Points on a hilly landscape, in no order, each with its height.
A ball rolls from a point to the lowest of its 2 nearest points, and stops where none of them is lower. Distance is the straight distance between rows; heights are no part of it.
moken (h 3.15): [150 134 119 121 168 165  77 133 123  89 117  82 100 103 153 105 133 133
 176 174 131]
Rezu (h 2.42): [127 140 122 121 164 145 167 133 130  76 115 119 154 105 140  79 139 157
 169 119 148]
tebil (h 3.77): [101  99 150 117 121 117 212 131 114 100 136 188 177 102  81 106 122 140
 108 131 107]
gonir (h 1.93): [152 147 138 128 149 100 134 138 131 142 133 109 138 116 134 155 179 118
 122  86 115]
vozaf (h 4.47): [117 135 168  85 130 162  87  95 108 120 123 111  90  75 132 104 144 111
 138 183 106]
mot (h 3.36): [139 192 142  62 138  94 126 126 150 130 157 104  82  78 109 143 167 102
 152  72 129]
Bogov (h 2.41): [117 129  87 121 117 165  97 110 133 114 102  75  80 152 161  98 111 168
 178 145 151]
Pimes (h 2.54): [153 192 143 126 165 176  42 124 144 111 135 101  73  96 133 148 137 108
 127 155 123]
ravog (h 2.78): [105 116 129 126 107  68 192 149 138 112 165 201 148 106  61 154 141  94
  91 113 106]
kebib (h 7.25): [ 94 167 107 147 103 171  53 110 126 180 123  89  44 186 192 126 129 121
  89 156  79]
furo (h 2.19): [142 127 154 120 152 103 158 150 110 144 140 117 180 108 141 137 169 107
 124 103  83]
Furig (h 5.39): [115 108 159  63 122 149 183 110 101 152 117 136 167 118 160  55  94 167
 154 130 118]
foses (h 4.23): [106 134 137 136 147 141 177 104 119 107 119 175 134 104 110 109 159 144
  96 114 129]
tur (h 7.18): [ 84 130 101 147  86 151  81 102 119 184 116 112  65 184 172 123 123 126
  87 159  97]
kog (h 5.94): [122 149 127  95 151 173 147  90 106 193 110  76 114 137 205 115 131 162
 163  95  94]
ker (h 6.65): [110 114 111 172  96 136 112 114 138 118 123 174 114 157  90 141 115 128
  83 153 156]
Guber (h 6.02): [101 117 135  94  75 128  82  93 108 198 126 124  73 148 132 134 128 110
 100 143 131]
ramug (h 4.24): [119 160 164  72 136 150 102  87 118 123 138 116  78  65 111 109 152 106
 143 140 116]
Kal (h 6.76): [ 84  83 107 100  53 122 147 108 117 197 121 137  89 176 136 129  83 151
 117 131 139]
Gam (h 5.64): [ 99 116 142  59  93 103 156 103 128 152 126 153  76  86 102 106 122 144
 133 101 174]
Mavap (h 1.87): [132 164 102 105 128 169  94  96 147 118 120  68  66 136 155 109 115 154
 185 110 156]
Kirip (h 2.25): [165 178 134 158 156 169  22 134 139 124 123 109  73 138 143 147 126 104
  97 158 127]
Gim (h 5.44): [105 132 123  84 122 153 199 108 126 171  97 112 102 132 173  81 103 195
 155  88 138]
loset (h 0.79): [143 158 104 134 147 148 112  98 130 155 108  72 106 138 170 136 148 149
 143  93 133]
foraf (h 3.01): [133 102 119 190 158 120 167 156 130  84 146 157 215 143 121 144 114 137
 136 133 100]
topo (h 3.38): [151 150 132 133 175 152  77 140 130  59 134 101 100  84 131 124 147 114
 151 167 126]
Korus (h 3.22): [147 147 122 143 148 139  88 142 136  60 130 134 108  96 107 116 150 101
 119 159 140]
popa (h 7.31): [117 172  99 166 130 185  36 122 130 154 110  90  54 184 179 133 121 127
  93 161  99]
Bimus (h 3.79): [ 96  84 148 130 111  88 229 148 147  90 163 196 206 129  72 119  58 158
 150 121 119]
Gige (h 2.93): [171 155 145 170 182 121  94 165 131 122 143 100 152 113 154 175 181  89
  96 136  83]
rezep (h 1.30): [169  92 103 147 115  77  79 180 135 115 145  97 151 149 125 176 105  92
 155 149 147]
ruku (h 4.67): [106 105 149  95 131 151  97 114 105 112 114 120 106  99 131  91 128 112
 149 200 111]
lub (h 5.10): [ 66 117 111  93  95 171 197  87 118 167  90 145  71 142 144  77  98 188
 118 122 132]
Pibev (h 1.98): [143 134 135 159 132  97 101 165 140  78 156 160 151 114  88 151 156  76
  89 162 119]
Pufur (h 3.11): [102  99 144 129 106  63 212 141 135 141 163 193 166 115  68 161 118 120
  98  96  98]
gato (h 2.09): [137 130 127 116 161 122 186 157 129  81 129 132 193 117 143  77 122 148
 171 117 136]
furuz (h 5.62): [120 121 134  76 130 150 164 117 113 160 112 108 134 132 167  83 113 166
 174 105 142]
geme (h 2.36): [150 161  87 128 141  90 130 158 154  63 133 114 110 115 108 123 151 117
 149  88 169]
pese (h 1.27): [133 169 123 109 136 151  98  93 142 149 122  79  74 126 151 138 136 136
 159  90 140]
Koz (h 3.02): [ 98  90 119 115  97 126 188 138 134 104 117 151 164 147 111  88  74 178
 171 131 167]
romap (h 6.32): [125 169 148 139 104 144  45 101 134 188 120 153  80 158 125 142 127  95
  44 114 131]
Legof (h 2.20): [137 164 128 138 143 108 137 115 135 164 120 128 109 121 126 161 166 127
 105  71 142]
Vavu (h 5.38): [101 116 144  63 104 124 159 102 118 139 125 128 112  96 116  91 123 147
 155 119 148]
rupi (h 1.95): [147 140 126 168 145 156  45 135 122 130 118 104 105 146 147 150 138 107
 108 193 111]
Fiki (h 6.54): [173 207 113 138 139 119  50 135 171  95 134 103  73 130 112 141 128  91
 125  85 171]
nam (h 4.00): [135  99  95 210 137 155 100 136 135 111 116 131 157 170 135 162 120 127
 105 176 118]
Vak (h 1.16): [170 169 110 142 163 138 121 120 143 147 120  53 111 139 168 159 153 144
 153  57 134]
tumun (h 6.33): [130 145 119 140 104 130  86 110 133 158 118 122  88 154 128 147 136 123
 110 107 156]
vabaf (h 3.71): [119 108 162 130 141 150 124 108  94 124 124 156 134  94 116 112 159 114
 106 165  90]
Zonu (h 3.25): [111 101 130 166 135 101 209 154 135  90 163 171 215 137  90 142 110 132
 128 104  98]
vigen (h 4.48): [ 93 106 147 115 131 153 182  99 108 126 111 161 135 105 120  91 139 158
 116 143 129]
Dis (h 4.68): [120 122 125 127 126  92 225 134 146 158 126 179 117 107 102 150 137 155
  92  68 148]
Nus (h 2.50): [148  88 152 118 134 121 173 157 113 121 147 137 229 144 150  95  82 140
 164 147 105]
sani (h 1.70): [148 104 144 163 142 141  57 152 107 146 123 114 126 151 149 168 133 106
  93 213  95]
bazu (h 2.02): [155 145 114 125 116  68 104 161 152  96 143 121 111 119 103 140 157  97
 148 102 166]
Rulel (h 6.46): [105 128 103 133  90 131 126  98 135 160 107 150  71 163 122 133 118 146
  97 106 172]
ditav (h 3.47): [ 98  84 133 132 105 103 210 141 148  88 146 170 197 137  88 109  60 163
 162 132 156]
kag (h 2.35): [119 121 135 137 118  81 151 150 134  83 150 172 157 108  83 143 152  91
 110 140 111]
los (h 6.44): [149 177 115 140 118 122  50 125 156 141 118 116  76 154 131 147 127 108
 101  93 176]
Bip (h 5.78): [131 137 145  75 136 167 160 109 103 186 113  90 144 141 196  79  98 177
 178 102 105]
Vis (h 6.92): [ 61 105  93 101  58 145 143  99 106 189 113 130  62 172 157  89 100 154
 111 147 108]
pelof (h 6.43): [134 179 143 149 128 148  58 103 140 152 127 171  88 136 114 137 139 104
  50 115 145]
kilam (h 2.53): [117  83  96 134 107 132 145 141 137  93 119 128 153 156 113 108  96 154
 165 147 167]
sos (h 3.30): [109 146 121 134 149 191 131  83 125 113 101 123  95 124 145  95 137 158
 138 144 124]
zal (h 3.09): [151 191 148  70 146 116  82 119 144 119 151  77  84  86 130 143 151 104
 175  90 128]
suz (h 3.50): [104 104 150 131 131 111 207 152 123  92 151 188 210 109  98 112 116 125
 129 128  84]
difid (h 1.68): [156 118 107 121 102  75  94 165 137 121 147 102 125 137 115 158 123  99
 151 117 173]
Davak (h 1.46): [182 157 114 162 171 115  98 146 145 140 113  52 136 139 160 181 162 118
 118  86 122]
zares (h 3.68): [115 177 152  55 139 121 158  95 140 137 150 121  89  63 105 120 156 131
 145  75 127]
kule (h 2.91): [166  99 148 106 136  64 117 189 109 149 150  89 174 122 137 158 141  78
 154 149 101]
firoz (h 5.90): [107 113 136  89  79  87 136 108 123 164 132 168  90 102  87 132 131 116
 103 114 151]
Rofed (h 1.66): [152 129 155  85 144 115 213 166 137  87 145 139 232 123 143  67  96 151
 171 115 128]
Vel (h 6.18): [109 129 123 138  75 128  63 109 124 191 115 143  88 178 120 154 123 101
  64 144 137]
vofan (h 1.71): [142 119 142 190 138 105  93 164 136 110 154 164 161 133  99 173 136  77
  79 174 105]
seko (h 2.12): [172 114 126 139 163  84 168 188 125 121 142  91 232 142 154 147 117 113
 163  96 106]
bib (h 1.69): [151  60 100 149 120 101  89 176 128 114 141 103 159 159 124 176  71 112
 171 185 143]
rede (h 1.41): [148 107 137 180 139 122  65 157 120 132 136 135 143 143 123 176 136  83
  73 186 104]
nosel (h 3.37): [111  87 142 151 111  75 204 137 132 161 154 173 185 143  90 173 105 132
 108  92 102]
Bar (h 2.79): [172 188 137 161 182 132  70 135 149 133 127 100 124 120 144 173 184  90
  79 104 111]
vulot (h 4.11): [134 115  93 218 132 150 117 130 146 124 118 141 148 179 126 161 120 132
  85 131 134]
boti (h 6.38): [ 85  61 119 140  80 114 153 114 138 125 141 175 143 152  85 138  70 147
 133 153 148]
Fafi (h 2.71): [143  95 157  97 132  71 149 175 105 143 158 119 204 120 133 140 124  83
 161 140  93]
dit (h 3.07): [154 123 160 157 177 121 115 159 101 133 131 121 169 114 144 159 171  97
 102 166  71]
nofum (h 2.52): [154 190 115 159 155 137 102 114 153 132 114 126 100 140 134 155 164 132
  86  85 142]
tidi (h 2.46): [129 102 154 105 130  83 176 157 107 140 150 146 199 106 123 125 136 104
 145 115  86]
fezal (h 3.62): [119 116 119 155 137 163 125 115 123 109 108 132 123 138 135 112 132 142
 134 160 133]
rona (h 5.15): [116 113 162  67 123 122 172 123 107 127 125 135 162  92 121  76 128 137
 156 126 124]
lota (h 2.82): [135  89 140 158 147 128 158 149 111 112 131 140 212 138 134 136 113 130
 135 143 102]
doga (h 6.55): [100  93  99 174  86 134 125 113 137 108 124 160 121 168 105 146  89 140
 119 151 161]
pef (h 2.66): [159 151  89 148 153 125 142 139 151  87 119 103 119 123 131 134 149 148
 155  78 154]
Vilen (h 6.61): [ 95  96  96 111  78 115 154 108 125 173 109 138  71 159 126 124  97 160
 125 108 173]
dotub (h 2.99): [169 166 115 182 161 140  68 150 148  77 132 133 115 119 120 131 149  99
  96 148 141]
sesa (h 2.76): [171 196  99 179 165 145  82 128 154  89 121 126 107 126 123 143 155 120
  96  97 152]
Kebez (h 1.86): [168 127 130 116 154 100 161 162 117 139 137  91 189 133 162 124 139 128
 168  92 130]
pab (h 2.81): [132 132  93 139 141 179  79 120 122  95  93  81  80 144 161  98 106 148
 163 180 136]
bibis (h 4.49): [118 123 118 141 117 120 183 127 139 153 121 169 122 129 110 156 137 148
  94  83 159]
tiras (h 3.99): [116 167 149  94 143 134 124 103 131 119 138 137  96  74 111 114 167 127
 128 111 127]
mar (h 2.95): [161 184  88 172 172 159 112 119 154  83 106 105  95 117 128 126 145 143
 130  84 161]
tov (h 2.88): [118 151 113 114 159 182 142 101 138  89 100  97 113 110 154  84 130 175
 177 120 143]
nor (h 2.11): [149 111 164  93 115 115 204 154 129 117 157 156 243 137 150  77  66 156
 156 117 115]
virud (h 5.86): [113 108 131  87  88 125 114 101 106 186 120 108  83 132 141 126 131 122
 137 120 130]
pirug (h 4.80): [ 92 114 124 110 108 161 178  87 122 146  96 152  88 121 128  93 125 177
 120 123 142]
Lar (h 3.44): [116  81 162 146 138 146 128 134  98 121 130 154 175 116 123 125 133 117
 123 198  88]
sem (h 6.09): [120  82 136 102  80  86 126 122 116 154 144 147 130 132  94 145 115 105
 129 130 138]
Vegi (h 4.93): [104  95 169  80 123 143 141 119  94 117 120 131 148  86 124  75 121 129
 156 170 105]
Leva (h 4.13): [ 85  94 158 100 115 147 205 116 114 103 121 185 172 101  97  67 107 162
 117 146 120]
mege (h 6.74): [127 138 109 181 108 118 114 136 149  94 137 179 135 144  90 144 139 115
  79 134 155]
Mome (h 1.61): [158 145 129 106 147 101 135 159 124 125 132  80 152 114 148 131 156 121
 171  90 134]
gudu (h 3.24): [136  97 165 143 143 117 116 156 100 120 140 144 170 112 126 149 143  91
 120 184  87]
Semip (h 3.84): [127  84 108 178 130 153 127 124 117 110 112 129 165 158 137 128 107 146
 131 173 125]
duzu (h 5.67): [ 97 108 138  64  98 145 138  82  99 181 117 123  77 117 135  97 116 144
 135 126 121]
Leno (h 4.27): [130 130  96 184 125 133 150 116 141 143 111 155 132 162 120 153 135 154
  89  97 155]
nufi (h 6.23): [104  74 121 114  78  90 153 129 125 145 142 163 144 143  89 145  89 134
 140 124 158]
nanu (h 2.10): [137  65 108 139  99 112 118 152 119 115 126 113 157 160 122 141  91 132
 171 158 149]
kaza (h 7.06): [ 74 132 105 117  80 168 110  77 117 172 115 118  53 156 154 104 123 147
 108 147 118]
bures (h 3.96): [121 140 150 149 143 150 120  95 124 129 125 168 118 103 115 127 163 118
  85 135 118]
fefe (h 2.80): [165 186 149  98 153 153  42 124 153 129 146  69  76  89 136 161 137  92
 156 126 117]
nak (h 1.63): [179 147 115 148 169  89 103 176 135 120 132  58 148 130 151 174 162  98
 141  99 115]

Two balls start at each pair of points below. Name the first point that both come to, or write never.
vabaf and Korus: nofum
ditav and tebil: never
nufi and vigen: never

For each start below, name the point where the ball stops.
Leno: Rofed
lub: gonir
Furig: rede
doga: rede
topo: loset
